Points on a hilly landscape, in no order, each with its height.
A ball rolls from a point to the lowest of its 2 nearest points, and stops where none of them is lower. Distance is the straight distance between rows; heights are no part of it.
(1302) (h 433): [169 144  99  92 162 140 143  89 177 130 118 113 143 163  93 107  92 135
 153 129 101 152 141  99  82 102 124 200 144 153 202 139 112 163  78  80
 122 112 137  93 130 150]
(122) (h 246): [163  91 105 140  80 131 171 122 114 126 100 142 120  81 119 153 105 115
  97 137 121 170 160 146 107 149 150 149 147 107  77 178 134 159 146 128
  89 112 152 161 144  94]
(1106) (h 239): [101  99 179 145 175  94 143 112 112 157 170 130 117 136 170  96 135 138
 102 111 138 114  77 185 163 152 168 130 125 155  98  63  96 164  94 127
 137 162 138 115 136 113]
(1042) (h 429): [150 110 141 150 127 116 164  92 121 159 166 159 133  98 153  84 105 145
 106 136  73 109 109 139 115 119 145 172 154 116 109  82 135 179  83 155
 150 188 159 132 129 132]
(1472) (h 187): [159  97  72  98 149  88 115 152 164 124 118 117 144 161 106 132 127 142
 128 120 205 189 121 154 158 150  99  97 142 165 129 148 130 157 132  91
  99 108 105  96  81 122]
(458) (h 413): [179 137 155 138 181 118 124  95  97 170 176 125 146 204 150 151 120 124
 122 127 133 139  66 144 130 157 118 153 118 177 163 132 108 170  97  60
 104 102 144  92 111 141]
(1388) (h 283): [ 94 199 141 152  78 122 164  74 157 115  79 150 141 165 136 151 120 128
 107 139 121  87 139 166  89 120 162 126 162  82 157 118 153 157 198 104
 132  54 128 128 165 133]
(429) (h 407): [142 107 145 133 184  85 156 103 133 153 145 119 143 186 133 134 102 113
 129 133 142 146  74 161 138 146 156 146 120 165 168 122  86 182  75  78
 114 107 140  98 124 119]
(1289) (h 202): [100  87 156 132 197  77 144 114 146 145 163 125 123 142 160 118 124 110
 136 129 161 101  34 162 206 142 164 114 120 106 125  78 111 168 115 119
 151 135 105 125 119 110]
(1331) (h 203): [139  89  86 164 100  96 154 138 110 132  97 157 127  74 137 157 117 111
 133 168  74 128 140 119 106 125 124 131 128 130 111 142 116 119 105 134
 128 160 160 187 120 114]
(662) (h 358): [169 139  97  92 176 148  95 181 123 147 114  86 124 153 106 200 125  96
 158 141 162 126 116  79 171 119  39 107 102 145 136 171  76  91 178 118
 123 112 106 141  83 143]
(1324) (h 300): [182 183 158 153  57 178 109  71 103 148 178 134 154 137 112 151 100 150
 111 138 126 153 141 117  73 121 137 154 118 115 134 170 152 132 150 117
  92  84 154 114 152 134]
(1173) (h 74): [158 141  73 109 156  92 141 120 168 123 128 132 133 136 137  99 133 160
 109 113 175 150  84 166 168 132 113 104 190  92 107 118 183 184 160 110
 144 129  88 128  84 131]
(37) (h 576): [170 118 155 119 167 155 155 151  68 140 106 120 113 168  96 135 167 125
  48 106 135 168 142 126 138 198 114 130 132 172  59 152  88 133 150 111
  64 125 137  99 134 129]
(782) (h 185): [100 100  65  98 126 137 117 162 154  84  47 130 113  75 108  96 143 127
 141 129 103 146 216 121 111 114 108 123 137 153 123 122 112 108 119 163
 133 171 129 149 119 145]
(1178) (h 275): [173 123 104 102 160 167 181 118 139 122 114 130 120 108 117  58 125 157
  45 112  96 145 153 138 129 138 133 180 215  96  78  90 138 172 125 134
 150 185 129 134 122 154]
(1273) (h 98): [ 88 104 100 148  79 135 103 161 102 101  91 150 118  60 146 138 156 113
 131 131  71 108 194 108 100 106 104  93 109 173 105  82 105  72 111 160
 146 201 152 175 135 137]
(956) (h 360): [109 163 112 107 198 126 146 154 158 112  72 136 105 135 107  84 158 155
 133 122  77  81 138  83 143 103  87 131 168 110 136  59 137 108 146 174
 186 182 106 122 146 157]
(1061) (h 308): [165 139 187 129 144 163 157 130  91 145 144  95 109 156  84 150 113 131
  88 119 149 176 104 110 133 164 157 180 114 105  87 222 126 132 143 118
  87  72 118 105 153  97]
(403) (h 112): [ 74 104  72  96 189  92 146 153 180 118 103 117 119 137 107 119 109 129
 207 141 141 122 118 117 166 108 106 118 115 121 196 128 122 136 110 133
 174 137  91 115 104 117]
(1167) (h 142): [159 121  81  93 176  90  95 145 172 127 141 107 140 158 109 100 135 155
 149 113 207 161  92 153 199 148 107  81 162 118 123 143 173 148 143 124
 135 119  68 100  85 118]
(488) (h 197): [182 167  75 115 129 120 113 107 152 130 106 139 150 142 122 141 117 147
 126 143 138 142 120 105 124 121  83 124 162 120 159 159 169 146 142 105
 125 108 120 136  84 162]
(273) (h 258): [137  86 102 161 137 109 159 142 113 122  94 133 106  99 181 177 134  97
 105 156 123 115  97 153 160 145 117 105 139 119  73  85  90 127 146 111
 146 168 151 193  94 106]
(1097) (h 364): [150 118 204 136 185 144 150 141  59 174 174 103 126 159 148 163 135  90
 112 120 116 141  80  94 157 166 132 163  63 182 109 125  47 123  99  90
  91 118 159 114 154 115]
(220) (h 211): [203 154 107 117 162 118 172 100 119 146 130 147 123 164 128  83 143 165
  57 118  88 132  99 139 145 146 107 147 207 105 113 100 171 184 122 146
 144 168 130 119 120 156]
(1172) (h 173): [155 113  83 174  84 113 138 133 119 150 131 175 130  69 158 171  99 113
 159 170  81 101 104  82 130 110 120 140 119  87 120 136 148 114  97 140
 161 167 159 209 104 121]
(911) (h 95): [102 107 146 149  68 141 106 156  76 132  99 141 113 104 126 185 144  85
 125 150 121 136 177  94 109 154 123  89  74 168  93 179 100  54 144 149
  79 124 135 146 133 116]
(395) (h 388): [107 124 170 141 130 193 135  99 144  91 134  73 113 110 160 133 101  94
 118 131 107  92 139 125 112 102 174 181 116 106 109  94  65 110 134  96
 140 109 133 142 149 139]
(777) (h 54): [106 103 126 154  51 158  93 157  80 121 111 130 109  62 152 168 139  91
 124 156 101 117 182 106 103 123 119 111  78 164  97 133  97  50 133 142
 113 166 143 185 123 131]
(1365) (h 398): [180 149 103 111 217 125 162 177 110 165  94 132 103 152  86 137 133 124
 128 147 103 128  98  71 165 141  58 133 156 112 133 138 142 127 141 158
 148 152 122 149 111 129]
(1274) (h 151): [ 46  89  93 113 164  76 129 170 148 119  88 131 132 136 134 148 128  94
 219 154 124 112 143 122 153 113 110  84  77 131 190 122 104 114 115 151
 170 149 119 147 124 112]
(110) (h 501): [ 96 180 142 123  81 161  96  99 149 109 128 108 142 136 127 136 132 141
 135 118 177 108 119 137 121 102 154  91 113  67 136 153 180 101 194 124
 146  54  84 112 138 133]
(1151) (h 237): [ 76 109 124  85 129 109 100 158 164  82 121  97 141 149  97 122 139 128
 160 102 200 161 141 154 152 137 144  70  93 121 144 176 142 129 149 129
 116  83  89  93 125 117]
(1307) (h 347): [144 147 165 151  77 179 126  89  95 120 139 124 120 111 165 120 129 129
  27 112 115 125 154 209  86 151 165 154 169 157  75  51  82 152 151  83
  90 135 170 125 149 161]
(47) (h 207): [ 53  77 133 104 151 121 116 211 105 135 141 130 110  94 111 118 143 109
 209 128 132 139 162  97 145 142 129 104  67 156 148 142 107  85  77 176
 144 169 132 141 134 106]
(743) (h 332): [147 153 210 122 165 168 147 113 103 147 148  83 122 182  96 141 130 118
  73 110 147 161 113 131 126 182 160 163 115 138 112 167  83 135 134  87
  82  61 132  85 161 128]
(903) (h 539): [165 147 117 111 133 156 141 136 147 107 109 112 102  94  87  72 157 168
  71  84 144 145 146 145 154 143 126 124 189  67  64 132 192 141 179 170
 132 139  85 122 142 134]
(5) (h 292): [161  81  98 151  98 138  97 121 115 139 179  99 151  67 177 158  93 102
 174 156 135 129  71 108 145  94 126 144 103 114 104 145 112 108  87  97
 163 169 149 196  75 131]
(12) (h 48): [103  98  80 109 185  76 144 156 184 124 125 116 118 139  92 116 104 126
 196 136 164 157  97 120 185 142 125 106 126  87 168 193 152 147 117 135
 138 110  82 108 105  94]
(1055) (h 328): [128 155 157 159 112 153 137 111  96 131  99 136 116 132 178 162 150 119
  29 115 118 101 117 202 130 157 157 125 160 120  71  50  91 145 195  84
 106 112 157 130 108 157]
(1352) (h 254): [ 98 178 106 155  39  96  97 107 133 108 102 183 144 139 144 125 155 152
 107 128 115 104 150 147 100 107 116  70 136 125 151  85 176 120 177 152
 131 121 130 130 136 150]
(616) (h 584): [100 136 174 143 140 148 135 146 104 125 150 113 107 125 147  95 150 134
 112 107 128 102 101 117 156 130 160 120 113  97  89 100 133  94 145 148
 139 145  98 132 157 116]
(203) (h 255): [102  97  92  78 201 120 155 152 171 112  70 105 123 140 111 123 116 125
 144 131  88 137 196 106 114 115 102 176 131 183 163 101  41 139 100 119
 143 167 131 105 137 148]
(1221) (h 401): [160 139 155 129 203 120 139 137  98 164 152 118 133 207 123 182 128 105
 171 143 124 129  69  95 129 137  98 147  86 175 182 151  94 121  93  83
 108  88 132 104 138 118]
(551) (h 306): [119 177 163 149 106 138 149  71 122 128  85 134 124 158 149 166 125 124
  73 136 116  94 144 171  89 136 159 136 155 117 119  84  98 153 190  91
 107  59 148 128 133 140]
(33) (h 174): [112 106 151 134  93  92 127 125 148 146 186 140 135 112 126  93 103 146
 182 112 170 137  95 136 138 127 170 117 124  70 140 181 203 151  89 164
 132 124 113 121 132  95]
(723) (h 349): [172 161 128 109  93 167 105  91 136 107 159 104 156 124 121 106 121 162
  79  99 156 157 147 155 106 116 138 157 171 124 128 133 149 149 131  88
 103 114 127  85 102 166]
(660) (h 444): [165 139 163 144 135 161  94 107 113 148 208 105 147 138 160 110 135 149
 126 121 116 116 104 118 130 105 109 155 108 163 130  87 120 106  73 118
 139 159 146 111 115 171]
(981) (h 566): [159 159 183 116 154 194 136 138  90 115 115  76 105 147  94 116 161 130
  44  99 125 126 150 112 132 172 122 152 147 142  65 135  81 115 179 127
  96 119 116  95 157 147]
(258) (h 451): [184 160 115  96 140 156 133 107 138 131 118 142 133 144  81 106 122 163
 112 122  97 164 173  84  68 127 103 175 156 144 175 164 141 137 100 134
 106 116 139  86 137 154]
(1425) (h 294): [ 79 134 145 112 178  88 147 142 137 126 109 104 130 188  89 150 120 106
 180 128 158 129 103 118 147 140 145 106  72 109 189 188 125 117 140 132
 129  62  96  98 159  91]
(374) (h 279): [188 174 149 148  90 130 104 113 108 175 211 156 138 132 125 107 115 170
 136 127 143 137  80 107 121 112 124 122 125  96 125 156 199 129 100 152
 124 131 140 121 116 127]
(1144) (h 611): [ 92 144 127 131 106 158 136 130 117  99  69 123  82  89 112 150 125 117
 126 142  87 113 177  97 105 124 130 133 126  97 117 163 131  88 173 145
 139 125 115 169 149 131]
(1243) (h 175): [ 93 104  63 122 114  64  85 171 167 107  70 151 137 129 140 144 168  97
 158 151 177 132 134 162 177 138  88  29 133 131 139 128 145 109 155 140
 139 136 110 150  94 104]
(475) (h 172): [ 87  90 163 160 194  77 172 116 135 149 148 123 116 147 160 153 110  78
 155 157 154 110  36 138 201 156 167 131  96  80 131 111 106 161 130 106
 155 107 108 151 137  66]
(1370) (h 469): [152 182 147  89 150 151 137 136 135 138 135 141 118 162  53  87 128 174
 120  98 117 147 166  64  78 130 120 157 137 109 178 193 162 117  99 155
 102  97 118  59 153 142]
(762) (h 235): [151  95  60 105  90 148  67 140 149 107 125  97 148  72 129 152  92 117
 180 138 151 167 164 108 110  90 104 137 102 153 157 181 115 111  99  97
 125 124 142 148  64 146]
(370) (h 597): [135 167 148 124 107 131 130 135 105 125  78 160 119 140  83 119 161 141
  82 109  98 120 179 105  99 145 115 121 152 151 119 130 144 105 155 160
  97 122 126  99 153 138]
(528) (h 337): [126 141 103 103 169 126 110 144 133 116  84 118 149 162 149 193 149  89
 145 148 109  82 112  98 144  98  47 115 118 166 162  94  58  92 172  95
 151 119 129 137 103 153]
(151) (h 281): [126 168  96 138  75 132  76 110 139 104 106 139 149 120 166 147 146 139
 125 134 132 103 138 121 127  79 108  98 131 117 142 112 158  92 154 130
 153 118 128 146  99 163]
(878) (h 338): [132 156 114 130 141 136 144 136 130 115 105 143 118 129 133  96 162 160
  90 102  94  83 134 117 143 117 104 108 175 120 103  63 160 113 162 171
 155 174 106 138 140 150]
(1348) (h 171): [ 83 123 110 110  42 114 108 130 171  60 110 137 147  98 118  94 149 135
 103  93 176 137 174 201 116 131 158  85 150 110 119 120 190 169 168 136
 102 102 108 105 145 126]
(410) (h 382): [115 146  99 106 219 112 175 169 145 139  64 137 101 136  87 121 141 142
 161 130  84 108 125  68 150 138  75 140 162 110 150 134 119 120 132 174
 161 151 113 144 133 123]
(25) (h 274): [175 151 134 128  86 189 107  89 113 124 149 106 135 100 124 181  96 116
 126 154 135 159 154  97  83 114 129 170 107 125 121 195 120  86 142  91
 106  90 144 139 113 135]
(658) (h 378): [156 103  86 106 154  88  97 161 137 146 110 132 150 164 110 179 141 107
 181 144 154 151 122 108 138 135  66  91  99 192 178 161 109 114 108 100
 110 103 124 116  84 118]
(1265) (h 403): [110 110 159 105 158 152 139 103 150 109 139  86 134 135 132 105 114 124
 129 126 121 128 144 129 105 113 165 194 121 137 137 109  68 147  98  94
 128 103 125  96 145 137]
(51) (h 390): [184 128 132 132 116 173 132  90 120 122 171 122 148 108 168  83 121 162
  52 108 103 125 146 171  93 124 137 181 187 149  87  50 115 166  94 103
 142 185 165 121 116 177]
(516) (h 389): [189 132 109 129 169  97 112 149 119 177 137 158 150 188 118 180 130 110
 192 148 112 125  92  83 128 131  59 114 103 189 192 170 117 118  80  96
 103 119 141 116  89 127]
(401) (h 605): [ 97 143 130 130  68 162 101 154 113 114 101 149  98 100  96 127 154 139
 112 123 101 117 187  98 103 128 128  92 115 115 130 142 155  86 157 185
 118 140 123 139 149 133]
(570) (h 559): [153 151 156 123 100 167 137 140 128 130 171 142 105  84  76  65 140 191
  89  91 119 142 133 103 125 147 141 139 171  62  91 148 200 136 140 197
 132 150 106 106 163 119]
(1382) (h 304): [ 95 129 119 108 195  94 151 151 152 132 122 147 118 157 118 118 116 128
 208 140  69  97 131  67 111 102 112 155 118 145 221 111 121 106  64 151
 168 147 131 114 143 137]
(244) (h 278): [136  94  93 154 130 141 112 135 122 117 126  91 131  89 176 174 112  85
 149 166 119 116  93 105 160 106  99 126 112 114  86 113  94  93 124 111
 157 172 135 195  74 123]
(1356) (h 490): [111 148 147 131  34 154 102  87 135  99 153 106 151 107 130 130  94 136
 141 113 188 157 126 165 100 112 184 116 110  76 128 174 187 138 170 104
 107  51 117 107 146 114]
(1122) (h 256): [ 74 163 136 144 107  91 144  97 145 113  80 159 131 167 124 131 144 138
 117 133 127 110 169 175  87 121 150 108 145 126 177 107 156 163 164 125
 127  62 126 100 170 121]
(1135) (h 298): [120  96 137 155  58 132 111 160 111 127 175 151 118  49 129  76 131 148
 130 108 127 123 149 142 121 123 145 113 114 114  83 114 171 111  98 187
 141 194 134 150 138 107]
(758) (h 334): [129 170 198 167 136  98 111 122 102 181 201 149 128 177 150 124 138 137
 134 124 151  93  50 136 154 148 129  86 111 109 123 109 171 117 126 155
 131 123 124 111 151 111]
(1262) (h 220): [ 92 126 105 133  50  76 130 121 149  92  92 166 151 132 124 128 151 143
 123 123 146 128 161 169 104 113 141  80 137 128 158 126 174 147 162 140
 105 102 120 128 136 124]
(1330) (h 418): [141  89 112 117 150 145 138  90 164 108 123 110 157 137 139 118  90 124
 133 128 109 138 159 132  87 104 138 204 139 178 174 108  67 161  62  72
 119 122 164 103 134 149]
(1036) (h 137): [109 109 126 184  72  97 145 100 110 157 154 156 139  83 178 174  89  98
 173 177 115 100  82 123 136 111 160 117  98  75 125 142 147 124 119 137
 146 138 152 196 125  96]
(770) (h 268): [107 132 121  99 147 109 140 136 162 110 125 111 140 176  85 113 122 148
 154 108 173 157 125 126 118 143 147 127 117 133 172 179 136 137 131 127
 103  59  97  76 140 113]
(307) (h 481): [ 98 110 139 138  69 114 120 101 136 111 150 128 142 128 127 146  95 115
 160 132 170 159 127 161 108 121 195 134 102 103 138 181 152 133 133 102
 114  61 133 130 155  96]
(672) (h 280): [182 108 142 133 121 139 166 132  83 147 125 132 112 120 100 164 113 114
  87 144 130 193 126 133 122 179 137 146 131 133  77 216 120 144 151 115
  65  90 143 142 139  85]
(620) (h 136): [ 96 113 171 157 166 124 182 101 113 142 137 110 116 137 148 163  89  89
 162 160 114  95  80 129 148 136 171 162 101  90 135 144  95 135 133 116
 143  90 129 161 156  93]
(832) (h 277): [109 105 217 164 142  92 137 110 104 193 221 162 123 130 163  88 108 139
 133 113 126  97  76 177 133 156 196 139 104 123 103  81 138 171  85 147
 128 144 133 101 151 104]
(447) (h 470): [117 106 146 168  94 120 128  88 116 137 166 129 140 115 152 145 100 125
 129 143 139 131 122 169  98 123 173 146 116 142 118 131 110 151 113 101
 114 113 151 133 135 119]
(1076) (h 587): [149 135 140 107 165 117 143 169  97 130  71 149 119 174  76 104 178 141
  72 103 117 161 163 116 125 164  93 105 158 191  99 132 111 126 158 143
  87 142 124  83 148 139]
(217) (h 554): [145 154 156 102 154 174 159 137 116 105 103 101  99 130  89  82 164 152
  37  91 135 140 151 150 142 169 149 133 174 114  46 116 135 134 179 145
 119 141  95 110 155 125]
(249) (h 282): [ 82 114 118  88 221 124 154 141 176 107 108  90 115 141 102 107 108 127
 192 132  85  95 160 102 136  98 121 189 117 150 198  95  74 124  92 133
 170 156 121  95 164 144]
(1190) (h 265): [132  94 134 169  95 114 131 145  96 139 147 165 116  72 153 118 151 131
  99 132 111 107 114 153 141 131 125  90 140 129  57  86 160 119 108 171
 137 204 143 170 132 106]
(742) (h 138): [118  90  46 129 107  86  83 180 152 113  81 142 143 104 117 163 126 103
 187 139 170 164 135 120 169 148  89  47 121 131 144 207 146 113 131 135
 123 116 111 173  79 101]
(129) (h 106): [ 59 117 131 106  63 171  97 124 155  56 114  94 129  80 138  99 139 108
 113  98 161 134 176 180 121 104 181 109 109  96  96 126 156 118 173 118
 122  90 107 120 149 130]
(280) (h 354): [129  90 133 119 133 181 148 114 151  99 138  78 117  63 147  83 108 126
  98 108 123 135 144 150 148 113 169 195 161  92  70  95 118 153 120 121
 158 166 121 153 131 132]
(1226) (h 325): [164 164 165 133  94 156 120  73 110 135 151 117 149 156 122 131 129 152
  83 111 140 141 146 136  88 114 145 157 129 146 139 138 134 148 146 105
 100  67 142  90 139 159]
(385) (h 352): [139 137 201 137 147 180 139 133  76 140 147  89 115 168 137 175 138 100
  84 118 136 119 111 115 125 151 136 157  73 168  91 124  61 106 147  95
  92  90 139 117 147 129]
(741) (h 374): [102  95 129 135 142 176 137 113 144 106 126  79 103  69 163 124 101 101
 122 152  89  93 134 104 130 100 152 189 138  99 104  86  90 117 114 119
 179 171 131 179 127 142]
(1227) (h 430): [170 111 125 130 148 130 113 115 144 140 178 113 143 120 139  98 122 145
 139 119 136 132 103 124 130 116 126 148 141 151 116 128 130 137  74 109
 142 169 135 124 100 139]
(1141) (h 392): [126 115 125 150 167  86 150 106 123 145 125 142 137 165 167 151 130  93
 143 152 112 104  99 140 117 131 117 155 114 170 164  99  69 140  87  91
 131 134 157 123 133 135]
(218) (h 296): [162 104 159 157  62 157 128 144  73 157 187 156 112  66 128 127 114 140
 131 134 109 140 138 102 105 141 157 133 107  99  79 156 162 116 103 177
 103 178 158 145 152 106]
(988) (h 224): [ 85  85  92  88 166 126 117 178 158  90  71 110 122 108 114  89 158 130
 156 124 107 139 201 121 132 111 104 127 126 195 129  73  55 109 112 150
 133 193 144 112 131 144]
(792) (h 141): [ 53 103  90 104  82 132  93 187 132  89  67 147  99  78 116  95 167 122
 144 127  92 100 227 110 112 114 117  85 110 163 126  97 115  57 134 181
 134 185 131 148 122 143]
(1132) (h 234): [ 26 111 139 114 118 164  90 215  91 111 125 121  90  69 114  97 141 117
 202 132 129 122 192  96 134 124 136  76  65 129 142 154 133  48 100 178
 150 166 123 147 133 114]
(1071) (h 273): [141 114  87 119 104 130 136 114 156 104  67 116 148 124 146 188  98  98
 120 169 126 141 152 119  95 109 117 148 139 129 138 146 101 143 145  80
 114 102 148 166 101 134]
(839) (h 339): [137 151 118  98  91 160 102 100 157  88 126 110 160 125 140  93 133 143
  69  85 167 146 167 184 121 121 144 137 167 144  92  78 130 155 159  89
 125 124 135 118  97 181]
(149) (h 116): [111 114 110 132 129  68 124 146 153 150 149 141 130 130 120 111 123 137
 180 134 158 144  97 125 160 140 130  88 129 101 165 169 179 133  90 157
 138 120 108 124 120  78]
(912) (h 574): [148 140 174 122 138 149 141 149  99 146 167 133 101 124 108  76 150 165
  93 105 122 139 122 113 125 148 147 143 143 105  86 133 160 124 110 165
 120 153 113 105 150 119]
(768) (h 253): [140 121  95 125  84 153  81 109 134 116 109 115 145  92 130 185 106  99
 155 157 113 147 154  82  99  99  94 151 100 164 133 185  95  96 120  82
 110 103 148 177  82 140]
(175) (h 458): [150 153 167 169 102 132 122  76  90 156 180 155 140 149 171 125 125 136
 111 136 121 110 109 169 108 122 148 137 115 157 127  87 116 137  98 116
 124 141 159 113 141 152]
(842) (h 226): [140 111 165 153  92 118 151 107 110 168 194 147 128  99 112 119  77 129
 161 150 142 156  88 121 122 142 181 134 117  64 116 205 169 151 107 155
 113 101 134 134 155  80]
(1405) (h 452): [130 139 161 126 149 115 170  98 154 145 175 163 134 133 122  63 111 164
 127 118  93  93 114 124 126 114 156 168 165  96 141  89 162 182  89 161
 169 156 131 110 159 125]
(1345) (h 276): [118 129 100 133  94 144 160 118 135  98  64 123 121 106 132 169 116  99
  96 145 124 132 174 142 104 129 146 152 162 102 106 145 108 125 174 102
 115  90 134 174 136 115]
(1482) (h 369): [144 131 149 134  83 167 144  92 116 123 154 122 138  91 129  84 120 150
  42 100 122 128 171 190  77 131 166 167 180 140  90  70 114 180 113 110
 120 148 162 112 156 151]
(610) (h 206): [ 53 106  91 107 115  91  88 160 169  83  85 120 138 127 119 115 162 114
 163 116 187 140 146 173 166 122 127  40 100 143 145 132 142 111 163 130
 130 130  93 119 117 116]
(1332) (h 313): [ 65 143 135 124 163 118 147 119 140 111  79 104 121 181 115 187 120  89
 182 149 115 105 130 100 109 119 138 137  81 113 192 158 101  98 161 126
 150  61 111 132 156 113]
(943) (h 368): [146 101  95 102 168 123  93 168 135 139 121  93 149 168 114 207 139  85
 172 132 162 154 123 103 170 132  50 114  83 202 159 158  51 104 159  75
  98  99 126 114  90 125]
(1080) (h 212): [130  91  43 124 109 112  93 154 175 110 119 123 153  71 146 143  88 126
 189 156 156 159 136 126 147  87  96 121 127 130 150 152 135 124  91 118
 148 157 122 166  65 147]
(693) (h 266): [132 123 165 158  57 139 143 113  82 151 179 153 115  82 107 128  93 123
 136 128 113 135 140 106  82 129 171 146 115  87 123 176 155 125 126 169
 106 120 146 134 179  95]
(4) (h 149): [185 162  75 121 131 100 142 103 141 140 127 163 140 162 125 107 127 153
  89 128 132 143 112 137 140 131  98 120 192 109 148 123 186 183 132 130
 131 137 121 121 109 149]
(1369) (h 180): [ 57  75 123 119 150  94 126 191 110 121  88 132 117 126 122 145 153  86
 197 141 113 123 149 108 137 136 118  91  73 180 167 123  62  84 107 150
 133 152 138 142 145 103]
(1100) (h 238): [217 192  96 138  91 131  99 101 109 154 148 165 156 148 118 132 102 164
 132 142 120 137 101  81 109 112  97 126 141  84 153 190 202 133 133 138
 115  99 142 132  96 133]
(945) (h 311): [ 90 160 216 181 122 108 112 105  99 168 208 153 119 157 166 108 142 142
 117 107 155  99  60 193 160 163 182  96 105 110  99  76 143 146 144 146
 117 114 129 102 167  95]
(1293) (h 310): [168 163 200 158 123 143 112 104  88 191 241 142 137 136 154  96 122 158
 120 118 144 118  60 136 142 141 146 128 119  98  96 114 185 127 110 144
 136 149 123 112 135 119]
(271) (h 327): [128 169 130 122 149 110  98 115 138 134  96 140 157 205 157 177 159 115
 126 136 114  75 119 108 109  96  74 114 125 191 189  79  95 103 149  96
 127 105 149 108  97 172]
(804) (h 348): [114 152 102 104 145 142  98 159 124 126  90 119 119 139 111 171 137 109
 157 141 114 101 138  79 143 110  58 109 103 146 153 137  93  75 167 135
 138 117 115 143 107 148]
(835) (h 159): [ 96 107 165 106  89 183 101 138 141  73 168  53 122  99 133  99 137 117
 111  72 199 155 126 182 148 134 188 111  89  93  76 136 155 108 163 116
 125  99  85 112 156 119]
(1432) (h 512): [119 197 135 106  99 142  86 132 146 112 123 136 130 148  96 110 166 163
 124  97 157 119 133 118 146 120 105  74 135  97 137 157 207  93 193 157
 134  79  85  91 136 132]
(917) (h 525): [129 158 127  98 141 145 120 135 165  97 123 106 115 122  95  80 147 167
 106  91 161 143 132 139 157 130 124 121 158  90 112 136 180 133 166 145
 132  96  77 102 134 130]
(1225) (h 590): [ 72 147 169 135 140 135 124 114 122 114 128 106 109 158 145 132 156 125
 123 122 127  81 127 138 132 119 160 115 107 130 126  93 119  95 157 129
 143 103 107 118 165 132]
(907) (h 326): [ 83 120 108 109 202  63 157 175 146 143  85 155 114 191  96 119 158 140
 188 131  96 115 137 102 127 125  84 109 126 175 205  98 117 116  99 161
 137 161 129  95 152 119]
(656) (h 351): [112 156 131 126 162  57 140 138 139 152 108 191 130 199 106  92 159 160
 148 115 113 117 130 131 111 133 106  94 147 168 194  91 164 151  97 161
 138 145 140  74 143 121]
(143) (h 375): [133 125 118 140 151  80 159 112 124 160 126 185 151 162 128 125 131 141
 136 140  90 126 124 128  94 131 122 126 134 184 178  99 126 155  61 128
 126 152 158 124 137 128]
(783) (h 324): [154  83 115  88 160 161 158 120 172 105 139 108 124  68 107  59 108 142
 103 108 122 166 150 140 127 118 156 201 175 101  83 122 133 188  97 130
 139 170 113 122 119 121]
(798) (h 312): [126 146 106 119 103 157 109 128 150  89 125 124 131  93 142  86 152 162
  87 104 128 121 162 143 120 106 124 128 162 134 100  72 155 135 141 148
 147 165 122 129 110 169]
(1046) (h 314): [132 181 152 153 112 127  99  96 102 154 127 137 138 180 167 179 158 115
 120 142 127  65  89 117 121 110  90  85 100 149 148  87 110  87 165 113
 139  97 143 133 110 157]
(990) (h 100): [111  93 163 168 122 115 126 132 100 154 172 112 117 112 175 176  98  79
 189 162 129 103  58 116 156 130 160 129  79  86 118 157 118 102 113 125
 141 115 132 171 134  83]
(247) (h 177): [134  95  42 112 100  94 112 147 164 109  97 131 122  72 111 133  96 137
 167 131 161 187 135 126 156 127 113  96 138  99 141 201 160 149 115 131
 129 127 112 156  78 114]
(1207) (h 299): [159 188 124 167  73 119  80  98 113 155 148 157 165 152 172 169 143 128
 128 150 126  90  96 122 113  97  87 100 121 139 141 100 148 104 135 116
 154 132 157 155  99 157]
(1056) (h 233): [133  79 110 159 118  95 167 135 106 136  96 163 111  90 151 137 124 114
  97 142  95 126 127 158 129 146 130 125 153 125  79  97 116 148 118 149
 122 181 155 176 134  97]
(292) (h 410): [162 101 133 140 149 149 147  86 116 141 170 139 132 107 176  81 111 140
  89 126  81 107  97 166 125 119 140 185 162 142 107  41 105 183  67 108
 163 204 159 146 119 171]
(1381) (h 414): [156 112 126 113 197 124 141 147 107 158 145 131 112 143 124 128 138 120
 139 133 106 131  89 102 159 138  94 130 135 138 112 127 108 121  93 142
 130 162 122 132 116 121]

Where does a ball stop that starts at each point below?
(1330): (4)
(1141): (777)
(1405): (129)
(458): (129)
(723): (742)
(110): (798)
(271): (129)
(370): (798)

Call two points neighbours if one is among the 2 nearest of the other. Go from one point of each pair to the other, from neighbour to neighbour, staying as low as possible. Name the highest point that can't be avoided.
(1173) and (777): (758)
(777) and (990): (1135)
(122) and (742): (1345)
(777) and (12): (1132)
(122) and (798): (723)
